Each row is a point on a landscape with many peaks, with its height.
From any point a climber steps to the highest of the 2 points nearest to it. It stops when none of these is higher. Distance is the straight distance between rows; heights are no part of it.
<539>: [110 125  79 105 113  80  93 168 103  78 124  88 127 160 118 114 129 157
 159  74 189]  height 7.18
<159>: [122 135 160 137 109 189 138  80 103 146 119 174 122  92 121 147 116  80
 113 174  83]  height 3.20
<507>: [132  84 129 119 132 109  64 108 141 112 110 106 107 102 141 142 148 127
 117  63 120]  height 4.22
<885>: [155 163 122 132  91 120 181  99 114  99 148 101 127 152 115 157 159  66
 153 185 124]  height 4.66
<534>: [125 119 147 105 154 142 162 123 150  85 135  92  98 134 175 133 117  72
  91 123 124]  height 5.71
<834>: [ 95 123 194 148 162 175 153 129 106 108 140  97 127 146 107 184 131  57
 115 184 110]  height 2.54
<693>: [143 112 128 129  99  70 106  97  89 154 113 178 137 119 133 118 125 173
 163  85 182]  height 6.31
<895>: [125 149 123 126 117 190 145  90 142 178 122 144 107 112 132 149 118  67
 107 195  74]  height 3.39
<657>: [111 160 128 146 140  91 120 170 106 114 141  54  82 172 110 124 123 174
 138 133 142]  height 8.16
<127>: [134 117  84 135 147  28  67 159  95 174 116 135 104 132  97 118  86 233
 176 103 171]  height 7.27
<940>: [148 159 118 106 136 131 161 147 130 128 163 111  91 158 168  76 122 219
 138 115 161]  height 6.93
<108>: [ 96 130 201 140 140 140 132 195 106 105 138  97 148  90 109 196 121  91
 125 209 115]  height 3.30
<47>: [163  86 145 162  99  69 108  89 111 156 124 142 136 105 135 146 121 141
 147  94 144]  height 6.02
<666>: [133 183  89 109  86 180 142 146 115 131 145  95 130 125 112 133 177 129
 146 173 113]  height 5.70
<637>: [ 88 170 141 145 119 112 128 124 146 150  85 127  95 170 127  96 115 134
 105 127 109]  height 1.85
<757>: [160  86 122 149 140 134 100 151 157 167 142 108 165 107 131 136 152 166
 136 105 109]  height 1.68
<320>: [160  94 126 160 107 175 112 109 133 163 141 141 181 115 115 128 159 142
 145 106 114]  height 1.49
<144>: [153 107 155 170 145 128 155 104 124 173 139 174 165 125 103 157 127 124
 130 177  78]  height 2.66
<673>: [122 109 103 106 179 222 163  85 152 118 136 138  95 129 148 124 117  30
 101 156  96]  height 2.65
<576>: [113  72 105 137 130 116  94 120 129 134 106 161 182 136 122 107 122 148
 140  54 163]  height 1.18
<541>: [127 144 105 133 109  81 115 149  77 149 145 143 125 151 115  95 116 217
 176 102 189]  height 7.75
<141>: [131 177  98 119 110 133 172 121 183 186 108 122 115 137 167  99  91 111
 112 168  94]  height 3.72
<581>: [131 147 107 138  98  65 145 115  67 114 147 154 132 170  86 108 152 189
 176 122 187]  height 8.30
<957>: [112 148 136 126 119 117 182 111 106  89 143 156 130 172 151  89 118 133
 122 114 177]  height 6.19
<241>: [130 151 133 105 140 120 171 162 144  98 149  97  89 136 169 117 111 119
 112 139 138]  height 6.12
<966>: [128 105 174 130 166  79 106 152  85  86 148 175 130 109  98 179 138 145
 132 150 139]  height 4.79
<463>: [158  87 160 125 169 145 157  79 140  85 152 104 101 114 162 152 135  51
 115 125 105]  height 5.25
<193>: [123 146 131 128 114 148 159 112 141 146 117 172 138 136 148  88 102 127
 107 130 125]  height 0.50
<389>: [164  69 150 133 140 127  93  91 136 119 144 112 125  84 152 168 145 101
 117  93 103]  height 4.47
<310>: [106 160 124  87 107 133 117 118 123  85 112 144  98 111 154 126 136 100
  90 126 131]  height 6.14
<379>: [105 151 142 145 120  70 106 177  82 119 145  54  69 158 122 117  87 179
 153 109 188]  height 8.78
<697>: [125 113 172 159 148 116 134 102 120 123 127 127 108 160 125 132 147 118
 112 119 122]  height 2.07
<330>: [114 151 114 101 114 173 201 113 134 113 140 153 140 148 153  98  93  87
 112 151 140]  height 0.40
<23>: [ 98 153 143 128 149 135 117 147 175 158  86  91  85 152 149 108 106 128
  84 128  95]  height 1.75
<900>: [122 150 133 133 117 176 147  76 153 172 104 222 166 114 139  77  92 121
 113 133 109]  height 0.58
<367>: [116 106  80 117 151 137  98 131 166 135  97 165 160 142 129  82 140 182
 123  62 131]  height 1.05
<835>: [137 120 132 134 156 185 122  61 167 164  94 216 144  96 125  92 108 118
 108 124  74]  height 0.66
<776>: [121  97 136 134 146 217 105 155 143 133 127 102 165  99 125 143 145  86
 100 133  86]  height 3.46
<333>: [164 111 153 121 173  83 113 118 111  80 157 164 119 109 124 172 178 149
 137 133 127]  height 5.21
<395>: [126 150 133 158 135  95 142 187 132 125 147  75 131 156  95 150 125 147
 144 166 117]  height 7.44
<157>: [128 141 145 108 101 159 202 101 114  98 150 153 153 116 151 136 102  57
 125 182 150]  height 0.26
<528>: [117 113 104 121 112 123  69  83 160 116  73 120 121 125 120 114 148 111
 111  65 107]  height 4.06
<832>: [180 121 135 103 133 107 123  92  98  72 163 152 120  89 116 177 201 124
 155 122 125]  height 5.69
<223>: [130  64 142 169 129 142 100 111 127 161 125 161 188 122 113 122 123 135
 137  81 123]  height 1.33
<867>: [106 130 125 120 106  66 115 168 103  94 131 135 141 118 119 140 103 136
 139 125 176]  height 7.11
<115>: [132 169 122 125 106 152 170 153 118 119 158  77 122 150 129 150 140  99
 144 192 121]  height 5.17
<347>: [177  81 153 120 172  98 145  94 166 101 144 122 112 104 170 155 128 100
 117 103 109]  height 4.83
<552>: [131 170 113 114  86 132 155  71 114 110 121 126  92 130 112 145 165  75
 128 168 109]  height 4.30
<40>: [161 141 130 132 153 150 153 142 156 193 141 157 126 105 153 132 130 159
 131 176  85]  height 2.15
<773>: [ 95 138 175 136 126 153 110 161 103  85 131  89 132 128  99 172 153  87
 112 161 110]  height 2.90
<719>: [146 144 120 135  75 116 114  71  74 100 136 134 141 133  89 142 193 128
 164 102 151]  height 7.12
<751>: [145 120 111 156 122  82 114 194 151 159 137  78 160 126 114 140  95 163
 145 144 123]  height 8.01
<434>: [121 106 116 109  94  60  86 154  63 115 124 166 135 106 122 140 115 158
 166  94 205]  height 6.66
<856>: [137 164 127 130 133 152 158  87 174 199 109 143  84 139 162 116 108  92
 106 176  73]  height 3.58
<468>: [ 99 118 191 125 206 112 132 169 111  75 136 157 115 119 102 174 137 117
  98 167 121]  height 4.32
<563>: [143 120 113 142  79  68 131  82  71 110 135 153 142 153  85 135 171 142
 179  93 192]  height 7.69
<941>: [129 144  74 104  66 115  97 143 115 103 123  86 133 118 122 119 157 144
 151  88 164]  height 6.64
<59>: [121 147 121 133 118 113 117 162 123 161 139 115 114 138 143  89 103 208
 141 111 166]  height 7.33
<750>: [117 164  88 121  72 150 103 168 118 133 133  83 147 134 112 117 155 156
 138 127 135]  height 6.21
<869>: [119 139  78 150  85  81  79 142 131 197  91 116 144 146 114  81  98 200
 173  86 158]  height 6.77
<706>: [154 127 129 129  75 173 186  69 122 133 155 127 154  95 148 131 103  48
 133 164 132]  height 0.11
<65>: [116 132 132 117 105 121 120 174 118 125 140 124 144 120 151 114  98 158
 130 103 174]  height 6.92
<390>: [109 192 101 114  67 166 148  93 126 129 105 123 101 143 123 107 147  96
 110 148 119]  height 4.07
<770>: [120 169 135 128 103 112 176 110 108 128 138 128  90 181 150  72 123 174
 128 113 171]  height 6.55
<610>: [156 107 118 127 161 140 119 178 193 169 131  87 135 109 160 127 119 157
 115 107 102]  height 1.86
<523>: [112 140 157 131 139 100 185 139 124  95 139 133 119 151 146 122  99 110
 112 146 156]  height 6.51
<939>: [132 109  71 126 117  79 115 194 134  92 140  88 175 137 102 134 118 139
 166 103 169]  height 7.88
<786>: [108 108 134 108 167 161 114  90 158 129 102 205 133  91 147 106 117 122
  91 106  90]  height 0.74
<718>: [122 112  91 147 122  48  88 199 120 139 135  98 154 134  87 137  91 169
 168 126 151]  height 8.63
<160>: [133  96 169 160 142 203 148 104 111 157 144 162 159 116 110 142 130  97
 118 165  97]  height 2.95
<772>: [ 94 116 124 139 121 135  74 100 154 131  63 133 144 119  98 129 117  87
  98 101  77]  height 3.94
<668>: [118  95 121  94 193 210 144 113 169  79 121 117 114 108 143 132 125  39
  83 129  95]  height 2.86
<569>: [116  97 150 145 134 167  94 120 154 147 100 112 137 106 110 151 127  87
  97 136  77]  height 3.73
<312>: [120  88 125 105 182 221 117 148 145  64 131 111 147 105 132 144 149  66
 104 115 104]  height 3.11
<415>: [167 120 128 127 102 142 128  92  94 103 158 115 153 120 100 162 190 107
 160 131 126]  height 6.44
<651>: [125 129  68 116 110  56  49 147 116 191  83 147 135 116  95  96 105 218
 180  80 168]  height 7.00
<178>: [124 110 127  94 176 152  92 141 167 106 108 162 116  95 153 120 141 141
  89  93 102]  height 0.83
<807>: [116 131 129 119  94  70  75 193  71 128 144  69  89 110 128 145  91 160
 152 107 198]  height 8.09
<584>: [127 145 141 104 119 134 118 145 133 118 135 115  99 125 162 126 133 143
 107 120 133]  height 6.48
<138>: [ 93 115 225 141 200 128 142 206 103  85 147 116 139 114  97 185 122 120
 119 191 135]  height 3.82
<613>: [140 127  75 143  95  71 119 132 149 159 111 109 165 146 117  99 112 164
 163  96 148]  height 6.49
<37>: [150 139 109 112 159 166 142 149 184 177 138 130 127 126 171 106 130 170
 112 134  99]  height 2.01
<585>: [115 141 127 146 123 102 132  70 129 131  96 136 104 168 108 116 140 112
 114 113 106]  height 1.95
<472>: [110 122 187 156 181 159 157 121 125 119 132 118 104 162 120 141 144  93
  95 156 109]  height 2.26
<405>: [169  95 150 135 182 164 171 128 154 176 162 177 165 112 133 142 128 141
 132 180  94]  height 2.37
<428>: [116 119  92  92 172 134 117 147 192 122  94 134 124 133 151  91 132 163
  96  85 106]  height 0.94
<286>: [115 203  82 111  97 153 165 118 157 151 104 128 100 159 138  87 128 126
 121 163  96]  height 3.89

For each start below, name the point where the climber stops.
<157> | <718>
<757> | <718>
<834> | <581>
<957> | <581>
<333> | <581>
<668> | <523>
<507> | <523>
<706> | <718>
